A landscape with many valleys, sampled at points; each row gives a point and its height.
A ball rolls from a point to the lowest of its 2 nearest points, and stops where none of them is lower. Distance is the straight distance between rows; heights are no part of it.
J_85: [152 109 153 129 174 131 118 167 140  88 161 121 126 127 121 174 160 165
 141  82 116 102 112 143]  h=429
J_876: [151  99 128 139 152 137 107 117  80 142 119 147 104  87 137 101 108 112
 148 109 148 114 154 157]  h=407
J_366: [100 122 155 130 151 125 135  96  61 138  46 152 129 100 125 107 127 122
 133 151 201  90 137 144]  h=366
J_712: [105 135 151 138 115  98 142 159  69 100 116 132 190 150  66 137 137 157
 174 156  65 130 153  85]  h=634
J_787: [126 125 125 195 122 178  89 152  82 167 120 131 128  95 164 125 116 110
 134 123 138 126 162 101]  h=286
J_526: [ 86 127 132 131 150 106 146  98  66 100  70 161 136  90 106  90 116 117
 112 180 182 117 129 128]  h=349
J_886: [113 143 110 116  75 134 157 111 114 152  84 146 157 138  89  48 112 155
 142 178  97 110 149 103]  h=454
J_231: [165 129 110 152 141 106 184 105  48 124 164 115  99  56 138 138  70 121
 155 154 113 145 119 121]  h=197
J_926: [ 91  80 116 130 171 102 129 124 126  39 123 145 112 122 129 113 158 106
  87 152 175 150 106 142]  h=712
J_257: [127 136  81 130 125 125 173  94 124 125 121 153  94  86 137  64 105 133
 124 175 135 126 126 118]  h=40
J_443: [163 116 107 166 141 207 129 136 136 159 127 162 112  91 149  88 159 172
 139  95 104  84 115 128]  h=476
J_737: [133 108  66 122 150 112 152  84 121  98 131 163  78  79 125  56 111 115
 110 161 166 146 124 154]  h=91
J_746: [151 158 140 148  79 183  74 183 133 166 157  84 143 127 136 185 108 126
 118  86 135 123 124 118]  h=479
J_889: [170 133 119  91  93 140 114  94 163 179 145 135 130 169 134 107 157 101
 173  81  71 129 174 139]  h=351
J_972: [124 153 140 111 112  88 172  67 154 133 134 107 115 171 135 149 136  87
 158 153  99 152 184  89]  h=442
J_800: [173 152 150 147 114 133 107 139  92 180 142  84 118 109 151 200 108  76
 156  81 158 119 158 146]  h=378
J_632: [ 99 131 135 117 157  89 128  94 138 128 116 128 103 133 161 141 144  93
 114 134 174 138 135 142]  h=481
J_133: [175 160 152 104 113 125 112 196 134 136 165  85 160 127  85 205  86 152
 144  93 137 121 112 126]  h=438
J_280: [142 168 122 101  65 139 163 134 149 151 140 118 153 142  67 116  92 143
 145 150  78 130 141  76]  h=487
J_256: [140  95 131  70 145  70 116  82 123 114 119 138 119 180  97 120 149 116
 182 112 108 132 168 159]  h=372
J_799: [127 138 105 157 150 161 169  76 147 143 111 158  80  79 163  79 167 124
 118 138 122  88 115 125]  h=280
J_52: [ 90  84 152 152 154 101  86 149  97  90 121 126 158 169 139 126 141 120
 112 139 123 171 155 135]  h=423
J_911: [154 152 133 101 107 144 148 108 115 182  87 115 132 113 120  86  99 140
 137 115 141  94 150 137]  h=263
J_234: [156 128 102  86  97 138  97 165 177 126 169 127 137 136  97 105 113 170
 122 103 117 134 101 132]  h=768
J_145: [ 78 181 122 123  59 150 128 150 173 180  87 115 181 166 108 132 115 117
  84 163 140 126 120  91]  h=655
J_748: [ 93 156 180 120 129  98 139 180 118 104  98 108 201 157  82 181 147 171
 124 133 139 107 102 108]  h=145
J_282: [ 67 142 137 136 134  71 133  81 102 117  98 127 128 157 160 135 147  87
 122 173 147 153 164 112]  h=462
J_701: [122  95 145 151 171 120 104 151  78  79 150 127 119  82 140 136  87  96
 102 156 169 153 137 127]  h=230
J_947: [170 122 135 129 163  96 191  83  70 142 136 112  86  76 138 144  90 117
 153 129 128 120 120 143]  h=217
J_857: [139  96 147 132 152 161 116 168 110  93 122 138 146 109 108 114 149 186
 107 107 151  97 101 133]  h=437
J_120: [124 108  92 129 126 137  91  94 144 165 107 164 126 149 158  62 149 114
 128 116 130 137 165 157]  h=216
J_140: [121  84 126 117 176 115 127 113 133  78 128 156  88 107 139 115 160 117
  97 120 172 124 100 166]  h=717
J_404: [181 161 160 113  88 159 177 124 137 162 129 107 144 142  93 123 114 158
 158 113  87 108 154  88]  h=514
J_620: [122 135 116 107 117  92  76 206 157  82 198 105 150 163 105 181  94 110
 143 139  98 173 143 119]  h=449
J_668: [141 127 114 100 165  74 162  88 159  91 191 130  79 137 140 147 152  96
 164 140  71 145 139 136]  h=215
J_308: [159 107 152  88 163  86 186  75 100 128 115 107  88  92 120 159  94 117
 152 120 158  94  90 174]  h=243
J_623: [102 108 107 131 164  75 165  90 109  50 147 150  77 119 122 121 158 110
 139 167 106 142 131 114]  h=269
J_223: [122 131 164 114 143 154 122  97 161 186  76 145 154 148 156 137 181 148
 119  83 154  86 112 171]  h=411
J_43: [152 141 138 128 117  94 108 155  54 145 154  85 140  95 106 172  54  78
 152 132 133 162 155 137]  h=508
J_368: [155 149 116  75  79 109 130  89 153 170 120 110 120 166 107 103 116 104
 151 119 114 130 174 131]  h=387
J_531: [106 154 135 141  80 129 149 125 111 143  91 125 185 179 103 108 150 170
 142 138  79 132 142  87]  h=604
J_741: [145 120 137 120 156 101 182  67 147 113 154 148 103 143 137 129 174 105
 172 132  49 123 169 128]  h=252
J_761: [103 169 132 172 113 133 129 112 128 166 131 100  96 108 188 166 120  72
 114 145 150 138 143 102]  h=154
J_441: [132 155 123 102 114  95 196 106  89 117 125 141 130  87  73  85  79 140
 136 180 114 127 115 109]  h=135
J_44: [147 119  62 135 126 155 103 114 165 152 142 145  97  91 149  62 101 114
 104 144 158 144 120 153]  h=557
J_572: [ 52 125 108 130 112 116 108 171 151 131 116 146 176 153  77 113 109 105
  81 192 125 167 101  98]  h=689
J_389: [ 82 117 172 170 164 139 109 127 125 126  75 133 155 134 174 149 168 138
  80 114 189 123 122 146]  h=441
J_31: [150 147 117 114  93 103 100 177 134 110 195  96 138 149  98 174  97 121
 170 124  80 151 146 107]  h=478
J_584: [179 134 149 104 143 125 120 166 148 119 178  94 118 129 121 192 118 157
 155  84 120 112 109 137]  h=397
J_901: [129  73 176  89 175 134  81 132 144 122 102 133 131 137 147 157 145 121
 117  79 178 107 109 192]  h=556
J_365: [140 106 102  95 131  75  89 135 137  96 174 123 105 134 109 122 100 103
 145 124 114 170 154 140]  h=106
J_789: [121  92  80 190 130 178 163 124 134  90 135 171 107 111 144  87 187 162
 122 140  76 131  98 106]  h=328
J_824: [176 161 151 102 118 150 153 124 192 172 151 102 124 140 137 159 147 128
 135  83 113 113 131 128]  h=278
J_774: [126 164 120 103 105 161 178  93 211 167 130 117 107 149 148 103 141 141
 104 133 107 115 121 107]  h=54
J_315: [ 88 153 149  68 142  72 135 135 163  85 130 111 139 160 115 172 131 125
 101 140 187 129  89 136]  h=520
J_46: [ 69  90 120 129 139 116  95 175 150  69 140 145 179 158  98  91 119 114
  67 180 145 179 105 125]  h=697
J_872: [ 93 139 161 171 123 111 136 172 153  87 109 105 181 183 124 171 165 187
 120 111  97 147  93 120]  h=226
J_981: [109 126 115 186 128 166  97 184 159 112 182 119 124 135 177 190 127 130
  97 144 116 166 104  95]  h=567
J_494: [133 151  91 157  86 184 129 140 178 166 149 125 108 125 170 119 123 129
 107 137 112 126 104  90]  h=500
J_261: [104 150 163 116 106 139 115 119 178 178  91 119 170 186 146 135 176 152
 107  87 150 120 118 148]  h=456
J_502: [ 99 169 183 158 127 146 110 168 101 144 107  97 176 134 137 204 122 134
 119 118 168 107 133  96]  h=461
J_663: [182 106 110  87 119  98  87 135 110 131 161 123 108 126  98 114  80 119
 160  95 116 156 154 164]  h=55
J_110: [163 161 123 156 115 172 214 106 121 172 146  99 104  76 153 122  81 131
 134 139  89 124 132  92]  h=376
J_964: [ 80 117 114 129 135 103 118 138 145  75 130 149 140 135 117 117 139 122
  75 168 163 166 112 123]  h=705
J_417: [125 103 153 109 164  91  84 164 131  96 157  98 129 162 137 186 124 102
 148 105 137 139 161 154]  h=602
J_69: [119 144  99 173  95 176 156 114  95 150  81 149 141  96 127  61 121 155
 145 176 106  99 147  82]  h=427
J_607: [125  89  82  92 157 121 129  86 143  93  99 174  95 118 101  41 150 136
 108 130 169 122 116 171]  h=136
J_307: [ 84 129 124 157 139  97 109 112  90 104 129 140 119 127 154 135 124  77
 122 179 144 173 177 106]  h=445
J_706: [104 110 132 132 116  96 138 157 154  66 125 121 173 197 102 127 184 196
 133 112  75 145 110 136]  h=276
J_18: [160 153 119 112 101  93 149 105 132 155 152 100 111 143 128 141 108  73
 157 124 106 145 180 114]  h=416
J_891: [ 58 141 122 166  86 143 112 135 140 151  62 145 188 173 122  94 143 146
  90 159 126 151 123 121]  h=394
J_13: [158 168 146 128 110 140 212 112 138 139 149  92 115 100 117 147  78 140
 126 143 105 133 132  82]  h=352
J_42: [117  98 141 116 153  98 157  48  93 128  77 161 112 154 128  94 165 117
 169 135 108 103 162 143]  h=405
J_648: [120 174 161 125 125 130 211 109 122 114 121 116 125 117 119 139 129 153
 126 155 126  96 107  80]  h=300
J_616: [112 175 177 107 129 112 186 148 120 102 123 105 162 121  81 174 127 167
 129 145 133  90  83  88]  h=232
J_17: [111 143 152 117 143  65 154  74  77 122 102 127 110 124 128 137 102  81
 158 161 146 131 165 116]  h=477
J_258: [123 124 181 107 175 121  96 149 159 117 133 101 126 138 151 202 140 139
 107  84 192 105  91 157]  h=529
J_967: [112  97 108 207 155 197 112 134 155 128 127 156 126 107 183 114 171 133
  92 118 141 132 102 134]  h=218
J_640: [161 148 119 116  98  91 109 161  86 125 183  87 137 123  94 183  67  87
 163 124  96 162 165 125]  h=498
J_534: [141  69 150 132 188 144 130 164 124  58 129 136 126 124 137 164 200 155
 118  67 106  91  84 158]  h=450
J_189: [121 137 112 134  81 157  68 143 133 167 120 120 142 147 119 103 107 109
 118 115 135 136 164 127]  h=630
J_550: [105 141 103 124 122  68 143 119  86 113 153 139 122  97  90 117  73  88
 147 191 102 169 137  97]  h=214
J_462: [165  91 126  91 151 122 139 124 122 107 131 143  98 104  95 113 128 162
 136  91 137  93  93 168]  h=475
J_848: [ 77  75 126 191 160 115 113 131  84  67 119 139 135 139 152 105 145 100
 109 171 124 185 159 118]  h=433
J_867: [100 173 123 137  83  95 171 105 146 129 148  99 122 167 130 157 118  84
 135 183  80 163 153  63]  h=463
J_394: [105 160 117 139 113 159 163  72 167 183  95 126 117 141 175  88 158 114
 114 151 114 109 161 113]  h=182
J_524: [116  72 134  57 153  66 118 119 123  51  99 136 127 168  75 117 143 148
 128 120 140 118 120 170]  h=688
J_518: [128  91 146  70 136 110  94 142 121  90  91 142 160 165  70 104 135 177
 123 103 151 110 124 166]  h=679
J_402: [103 152 130 155  86 152  80 203 106 163 159 117 163 118 102 178  75  95
 118 144 108 149 124  85]  h=530
J_303: [129 104 151 110 146 126  59 159 115 124 131 120 139 155 140 147 124  95
 120  93 155 148 168 159]  h=616
J_877: [ 72 135 198 136 162 100 110 186  87  99  97 114 204 149  85 179 124 147
 123 144 144 125 124 114]  h=79
J_10: [199  90  92  99 125 130  85 150  87 154 170 111 113  95 122 112  59 119
 133  81 133 157 145 186]  h=96
J_201: [129 159 123 162 109 166 197  97 114 164  94 121 110  96 140  80 111 143
 141 160 106  93 150  86]  h=403
J_560: [109  82 119  75 172  81 156 134 128  39 104 130 101 138  94 146 173 139
 130 115 135 115  98 158]  h=696
J_159: [120 165 151 115 105 102 133  92  87 166  91 101 128 132 135 141 104  73
 141 134 169 119 179 121]  h=492
J_398: [114 141 167 134 149 127 101 182 141 109 140  92 144 124 147 204 125 135
 107 102 172 128 106 123]  h=501
J_63: [114 103 140  89 111 127  69 154 117 132  79 151 194 160  70  63 113 160
 110 122 158 132 147 144]  h=667
J_484: [125 113 145 172 138 148  83 175  74 124 137 128 136 100 137 143  99 104
 127 131 142 150 160 106]  h=258
J_700: [138 127 133 118 175 135 179  53 146 146 113 163  82  80 170 114 152  89
 135 127 134  95 115 166]  h=314
J_788: [158 152 150 125  84 156 158 138 155 150 131 101 162 181 114 136 161 172
 166  99  61 107 144  85]  h=542
J_830: [162  96 179  70 144 112  99 129 116 138  82 109 136 132  98 168  97 148
 161  85 182  84 108 178]  h=434
J_870: [102 118 161 110 172 143 142  79 137 137  63 158 127 125 154 125 190 139
 110 103 174  74 100 167]  h=373
J_760: [139 142 104 103 143 102 118 126 177 129 181 114  78 109 168 146 105 102
  89 120 182 159  97 161]  h=619
J_420: [177 144 153 117 102 149  82 184 108 176 135  85 150 109 107 175  78 135
 125  68 163 116 123 153]  h=432
J_82: [133 105 131 109 149  99 132 119 144  88 130 131 139 172 109 128 190 164
 152 106  81 118 127 156]  h=319
J_757: [119 146 143 120 172 115 168 102 160 101 166 122  85 110 170 182 165 114
 113 120 142 117  86 132]  h=220
J_200: [144  98 115  66 152  84 114  90 163  99 137 155 130 179 115 108 171 129
 158 104  84 123 139 177]  h=353
J_601: [132 122 139 134 132 123 101 112 133 158 122 132 143 167 147 136 170 118
 153  92  88 137 169 138]  h=306
J_846: [156 134 101 132 125 115 142 134  79 136 167 115 115  73 126 124  67 125
 129 140 134 155 122 138]  h=173
J_39: [ 88 156 156 171 137 100 146 158 160  92 147  95 154 177 161 213 167 152
 117 129 113 146  99 107]  h=279
J_380: [151 154 145 134 117 151 142 123 128 169 130 115 118 119 144 142 127 131
 146 106 133 102 126 123]  h=198
J_232: [117 143 113 123 105 100 160 129 141  91 171 118 122 157 118 141 134 133
 157 169  57 144 130  72]  h=426
J_23: [170 111 126 163 170 148 140 149  88 117 165 131  91  53 147 142 110 146
 137 105 123 118 107 136]  h=108
J_353: [120 146 119 145  74 175 134 140 157 150 113 129 160 166 127 102 149 182
 134 121  82 118 114  90]  h=577
J_226: [135 113  92 161 124 125 117 107 103 125 160 153  88 111 150 105 132 102
 153 147  89 155 160 104]  h=350
J_970: [156  75  97 121 172 108 124 140 107  53 177 148  89 100 115 106 138 125
 131 126 110 150 124 139]  h=179
J_28: [113 162 148  60 130  86 155  97 197 122 126 105 126 181 130 153 150 124
 115 132 155 124 113 134]  h=555
J_406: [110 115 165 130 165 129 143 131  86  94  85 137 133 112 119 150 154 164
 121 115 166  90  98 131]  h=412
J_983: [116 115 163 104 156 115 165  76  77 121  51 144 112 114 110 116 140 145
 137 133 180  66 109 136]  h=385
J_504: [113  97 102 168 129 163  80 180 173  93 180 137 119 156 170 142 115 103
  73 157 128 186 104 105]  h=584
J_426: [117 164 140 130 113  76 141 132 154 110 150  80 155 194 137 195 153 110
 162 135  95 155 160 107]  h=375
J_600: [147  89 148  67 167  98  85 118 162 131 133 130 106 136 129 164 109 113
 129  88 175 115 113 195]  h=570
J_603: [121 143 103 181 112 190 106 166  76 171  81 143 160  69 112  78  68 123
 111 168 138 117 140 111]  h=480
J_455: [ 65 131 149 188 121 149 107 134 130 145  66 131 179 155 162 119 147 145
  78 138 175 149 119 129]  h=420
J_505: [132 132  81 136  81 132 109 184 148 125 196 152 120 125  95 132  63 109
 108 167  77 171  98  93]  h=413
J_807: [128 106  83 208 111 189  92 137  78 153 109 151 122 103 154  86 108  94
 129 152 113 138 176 102]  h=308
J_453: [115  92 120 107 132 148  61 145 153 128 102 148 163 160 108  62 128 143
  98 113 160 152 141 154]  h=657
J_725: [159 107 157  71 129 107 122 102  86 166  70 113 130 121  95 137  72 129
 159 107 180  97 126 177]  h=457
J_125: [106 152 151 118  90  92 132 142  95 131 112 115 192 173  79 145 128 116
 171 157  77 141 161  85]  h=624
J_969: [157 122 136  97 110 138 163  99 148 132 113 140 146 179 100  72 175 184
 164 109  62 104 145 121]  h=511
J_832: [171 135 143  69 115 138 157 116 176 135 137 139 136 173  91 105 155 182
 158  87  85  93 117 129]  h=532
J_533: [160 117 159 117 138 109  96 133  92 149 116 106 132 160 113 180 128 110
 184  85 125 110 169 148]  h=539
J_833: [174 103 111 134 165 105 129 128 106 104 191 137  77  79 136 135 111 120
 159 118  94 147 127 140]  h=147
J_998: [172 131 119 164 112 187 157 123 109 172 125 139 118  88 142  92 142 162
 167 111  75  92 136 105]  h=455
J_819: [116 121 116 150 123 119 136 154 121  73 162 134 131 130 113 136 147 158
 140 146  74 140 115  91]  h=395
J_999: [115 126 118 147 160 111 181  69 126 109 147 149  87 119 156 111 176 113
 143 153  77 127 138 106]  h=283
J_921: [160 152 129  94 129 133 204 119 172 130 151 106 100  80 129 122 107 163
  96 122 150 104  59 131]  h=357
J_354: [144 127 163  87 123 100 115  81  91 179  64 109 114 142 117 142  99  97
 171 106 180  92 167 162]  h=474
J_913: [103 138 135 139 116 110  94 113 140 144 121 113 145 177 154 156 160  96
 135 122 134 158 167 122]  h=264
J_343: [ 66 129 111 170 106 139 119 113 101 146  46 157 178 147 118  72 134 138
 113 177 135 138 159 112]  h=415
J_243: [134 106 113 175 162 180 102 129 150 139 160 174 118 102 178 117 173 115
 117 106  98 144 137 146]  h=253
J_435: [152 110 111  71 152  73 165  93 110  96 136 127  89  92 105 120  87 127
 122 135 171 129  89 173]  h=270
J_690: [ 94 136  99  82  96 111 127 105 198 115 123 135 143 178 123  81 157 153
  89 146 137 148 100 130]  h=290
J_142: [ 94 163  98 151  91 176  80 151 177 176 110 113 128 114 173 131  95  91
  70 150 188 129 118 119]  h=564
J_83: [160 146 167 116  90 116 117 147 109 157 117  84 172 184  97 175 152 125
 181  96 106 115 182 116]  h=563
J_492: [114 111 138 173 136 158 119 116 147 151  68 159 161 154 150  81 187 173
 105 100 125 120 123 160]  h=515
J_650: [141 179 167  87 121 114 170 135 180 135 139  85 135 150 124 184 129 141
 113 121 165 117 109 106]  h=594
J_93: [161 127 108 159 141 160 131  99  75 180  90 139 101  62 146  77 104 128
 149 126 142 100 158 143]  h=422
J_149: [147 135  99  81 126 131  98 111 193 163 157 133  96 125 151 114 123 114
 109  97 154 134 107 172]  h=596
J_752: [ 87 123  91 138  89 131 121 128 159 112 116 152 157 175 120  91 145 155
 103 163 104 163 111 111]  h=354
J_670: [ 89  87 179 178 189 117 121  98 110 116  68 146 138 139 176 160 193 113
 113 103 143 120 130 175]  h=428
J_635: [138 111 104 111 122 149  83 168 194 112 183 127 121 140 135 132 132 161
 101 108 129 144  91 125]  h=753
J_501: [ 86 164 117 144  88 176  80 153 175 182  93 111 155 142 160 121 131 127
  73 121 183 118 115 126]  h=592
J_499: [136 104 163 132 171 155 146 132 140 108  96 151 148 132 129 158 206 181
 131  75 109  69  81 160]  h=469
J_652: [ 89 109 126 152 125 114 146 148  72  82 103 165 181 137  68  88 154 168
 138 172  71 140 132  95]  h=645
J_750: [ 76 145 137 117 138  85 186  91  97  82  89 148 122 106  97 106 135 120
 113 192 156 112 108 106]  h=327
J_968: [111 106 138  88 134  64  95 122  97 105 110 132 145 170  82 125 119 118
 160 136 126 138 169 135]  h=396
J_756: [130 140 139 158  66 164  65 133  92 194 103  93 150 148 124 136 137  94
 138  96 135 119 192 138]  h=612
J_370: [177 126  67 100 118 140 122  97 185 159 171 146  82  93 156  74 113 104
 121 121 112 153 123 169]  h=573
J_898: [152 159 121 166 124 184 162 141 120 160 112 116 130  53 138 103  87 174
 105 139 157  87  93 110]  h=430
J_864: [171 126  69 126  73 144 128 151 117 132 186 141 115 108  98  94  70 148
 143 144  66 156 115  96]  h=435
J_199: [ 93 173 130 113 114  78 182 121  98 133 128 125 151 106  60 119  83 100
 136 207 100 143 123  68]  h=181
J_551: [ 80 108 152 123 141  67  89 150  90  86 107 120 183 182  96 133 126 114
 148 146 119 166 184 137]  h=409
J_918: [142 113 138  73 167  66 132 138 126  77 147 114 100 116 107 177  92 130
 135 123 168 128  98 169]  h=301
J_856: [124 115  74 167  94 139 127 117 118 122 153 154 104 146 144 100 120 117
 142 180  58 166 142  74]  h=370
J_241: [164 136 133 178 129 178 147 130  62 169 109 132 121  69 141 113 113 153
 166 112 118  87 138 110]  h=439
J_938: [161 139 146 137 149 121 117 111 106 171 155 115  89  96 177 186 110  72
 152  97 137 129 150 154]  h=348
J_881: [101 144 133  94 124  58 107 165 142  95 151  95 166 181  92 188 126 104
 160 155 101 167 158 128]  h=417
J_386: [ 86 129 155 100 169  79 120 118 122  83 108 124 121 136 129 164 127 113
 101 146 191 133 116 145]  h=499
J_358: [110 133  76 141  79 122 113 152 136 119 168 154 116 151 111 122  89  96
 121 185  61 177 130  79]  h=393
J_174: [158 162  96 109 103  99 154 116 164 135 205  90  96 116 145 154  77  94
 127 145 103 173 117 120]  h=656
J_744: [124 151 126 143  61 159  57 193 130 154 164  92 154 154 104 183  98  92
 108 122 108 156 144 107]  h=510
J_955: [122  78 106 221 127 171 129 140 122  84 123 162 136 147 141  90 166 159
 119 139  69 161 119 111]  h=307
J_922: [167 121 162 101 122 148  82 162 105 160 104 113 152 136 110 151  99 153
 140  66 165  99 126 155]  h=398
J_688: [171 161 166 123  64 155  95 144 102 192 108  86 166 157  97 160 128 117
 156  73 136  92 174 129]  h=590
J_883: [172 111 149 109 135 106 105 144  58 146 129 102 134 114 101 166  72 115
 175  92 142 122 157 155]  h=522
J_360: [145  91 138 108 159  95 118  82  88 127 108 154 104 126 123 105 137 121
 169 118 119 116 153 154]  h=392
J_980: [140 146 102 168 123 198 121 152 110 157  86 140 153  70 118  75  94 159
 115 147 164  89 111 123]  h=458
J_759: [137 119  99  97 140  71 113 130 161  94 204 115  97 158 139 156 139  90
 168 134  79 167 144 136]  h=166
J_636: [139  78 120 160 159 146 110 162 110  61 173 149 108  94 123 104 121 124
 116 141 129 157 122 118]  h=204
J_30: [ 92 163 141 161 160 113 168  95 151 108 153 116  88 107 187 170 148  94
 105 154 153 137  97  98]  h=150
J_363: [117 152 107  88 108 138 151 103 197 134 121 134 122 133 127  76 134 152
  97 143 152 108 100 126]  h=196
J_442: [116 177 120 170  74 190 130 157 152 184 139 104 127 134 166 166 111 124
 106 139 120 115 116  83]  h=531
J_733: [130 120  95 110 136  65 158 108  99  73 165 138  88  93 107 118  99 109
 137 169 116 153 122 120]  h=240
J_489: [101 131 108 175 131 164 149  87 136 149  97 149 118 121 176  88 169 127
 128 142 116 119 133 115]  h=238
J_975: [125 118  90 119 144 127 115  71 141 155  88 171 103 124 138  51 147 112
 128 139 159 110 146 163]  h=180
J_673: [124 124 116  89 113 127 153  81 132 130  93 154 131 155  96  51 159 169
 144 134 105 104 136 123]  h=483
J_866: [104 148 146 149 145  99 152 130 153 113 164  94 120 163 172 206 164 106
 142 133 107 142 133 107]  h=330
J_310: [145 127 149 145 149 188 140 124 137 148 104 149 130 112 143 117 187 192
 122  82 135  62  89 142]  h=496
J_785: [ 85 175 126 139  73 149 134 114 183 184  92  94 140 170 170 133 144 106
  91 133 149 127 134 104]  h=626
J_384: [157 109  82 168 104 159  88 114 105 169 142 146  96 106 157  89 120  85
 158 116  95 149 185 128]  h=329
J_906: [166 151 121  94  89 134 124 144 114 178 113 115 151 102 102 101  67 139
 125 116 151 116 132 150]  h=305
J_327: [141 144 122 102 139 122 162 143 178  90 179 124  89 104 130 151 133 148
  94 111 141 115  59 129]  h=298
J_451: [156 135 143  83  88 150  70 157 120 178 100 115 161 140  83 107  97 149
 122  87 170 102 149 158]  h=355
J_928: [ 80 173 133 105  86 129 120 165 142 163 112 130 184 144  71 125 112 119
 108 166 122 132 109  85]  h=674
J_557: [119  80 106 171 124 171 114 134  98 103 110 174 152 129 119  66 158 170
 140 138 105 140 141 122]  h=285
J_912: [167 152 157 107 132 129 153 141 200 134 172  96 134 156 130 196 155 151
 141  92 111 103 106 130]  h=341
J_570: [145 154 176 165 135 157  95 160  90 166 122  98 134 105 163 199 120 116
 126  85 169 110 143 126]  h=418
J_431: [170 140 132 146 135 142 103 125 147 171 172 125  98 107 180 178 130  85
 147  74 100 138 134 139]  h=317
J_831: [137 128 105 101 135 100 200  89  81 108 109 141 104  58 100  64  88 139
 127 172 151 110 111 138]  h=97
J_662: [143 105 113 141 118 152 101 116  97 147 114 163 127 129 128  66 154 150
 159 109 101 122 165 124]  h=256
J_270: [177 115  60 105 103 124 123 124 110 161 181 113 115  89 129 100  62 128
 126 125 128 167 116 156]  h=137
J_769: [110 112 104 136 127 165 105 146 176 102 135 145 137 142 132  98 160 161
  79 113 150 134  90 140]  h=736
J_378: [159 123 133 146 169 154 169 136 114 114 143 128  82  48 145 148 128 150
 105 111 163  92  66 147]  h=53
J_214: [ 92 180 141 155 119 129 184  97 148 138 123 112 100 105 176 144 124 105
 106 175 147 128 117  73]  h=57
J_267: [160 101 158  95 181  85 107 126 126 128 155 110 107 128 145 201 110  92
 172  95 142 125 135 185]  h=587
J_888: [138 119 116 152 163 182 153 156 144  97 140 147  91  69 143 116 162 159
  88 108 164  95  56 132]  h=120
J_192: [132 106 148 103 150 123  61 114 116 168  98 132 114 134 147 144 117  76
 129  85 181 121 170 183]  h=629
J_317: [151 121 110 158 149 159 102 121 161 141 193 152 100 107 184 153 152 100
 135 112  81 149 128 136]  h=282
J_660: [115 101 102 126  90 160  47 175 145 135 128 144 166 161 113  78 107 118
 104 132 126 168 149 127]  h=644
J_198: [ 96  85 163 162 181 113 126  79  80 119  63 154 132 151 148 123 187 124
 144 120 127 116 157 158]  h=419
J_619: [175  96 135 102 143 153 117 167 110  99 140 134 124  85  89 102 105 186
 117  92 154 104  85 154]  h=459
J_919: [155 148  99 120  85 146 153 131 151 144 163 129 112 122 116 102  99 142
 145 139  70 131 117  91]  h=460
J_221: [ 92 149 134 166 119 134 106 135 123 147 129 114 132 139 174 160 141 105
 112 138 145 150 135 106]  h=212
J_483: [117 112  96 164 112 147 174 149 126  61 146 163 116 112 109 108 154 164
 113 169  80 134  82  80]  h=360
J_487: [132 158  71 140  92 169 103 120 181 190 143 114  90 109 177 102  97  91
  96 140 149 136 122 135]  h=533
J_466: [110 142 154 136 170 141 160  57 142 160  88 162 115 108 187 135 170  99
 127 122 138  80 133 164]  h=339
J_461: [134  70 104 103 166 151 105 137 174  79 130 156 106 120 126  93 165 133
  76 112 180 128  95 175]  h=724
J_661: [ 93 118 123 137 145  91 181 115  85  45 119 150 113 113 108 121 159 135
 124 172 114 133 114  90]  h=296
J_958: [158 169 112 132 127 171 204 126 146 157 136 102 104  55 146 109  92 167
  88 133 155  95  70 129]  h=399
J_974: [117 132 128 150 106 152 109 150  57 162  82 148 170  95  84  75  91 128
 143 164 116 117 169 101]  h=491
J_49: [157 148 114  93 131 105 151 115 198 130 204 111  83 127 159 155 119 100
 123 113 112 153 107 146]  h=640
J_899: [ 98 143 148 168 126 137 104 194 125 109 164 118 154 134 138 197 107 118
 120 151 115 155 115  83]  h=548
J_865: [110  80 109 188 163 167  96 151 155  85 176 152 109 128 187 121 135  93
  82 147 138 177 120 131]  h=595
J_21: [114 110 129 181 166 188 136 161 122  94 127 153 116  85 149 116 143 143
  87 128 185 115  87 121]  h=172
J_22: [162 115 139  53 127 114 130 115 171 119 124 133 125 158  92 118 152 169
 146  88 128  88 104 166]  h=502
J_734: [104 123 151 160 123 157 113 144 155 143  83 130 175 167 142 116 179 200
 103  87 138 129  94 149]  h=497

Two balls start at each pair of points below. Name the first point that both come to, or write never.
J_524 and J_315 | J_872
J_492 and J_353 | never
J_17 and J_386 | J_282
J_483 and J_857 | J_257

Where does a ball stop that starts at each point below?
J_603 | J_214
J_712 | J_378
J_174 | J_214
J_560 | J_872
J_969 | J_877
J_159 | J_380
J_974 | J_877
J_981 | J_380
J_832 | J_257
J_303 | J_378
J_384 | J_378
J_533 | J_872

Call two points neighbours if one is among the 2 nearest of the other. Go from one point of each pair to the other, from neighbour to neighbour, staying as low as possible. Name the highest point that can't be avoided.
J_663 and J_214 | J_867
J_257 and J_663 | J_999
J_877 and J_663 | J_974
J_877 and J_378 | J_502
J_360 and J_774 | J_389
J_872 and J_380 | J_159
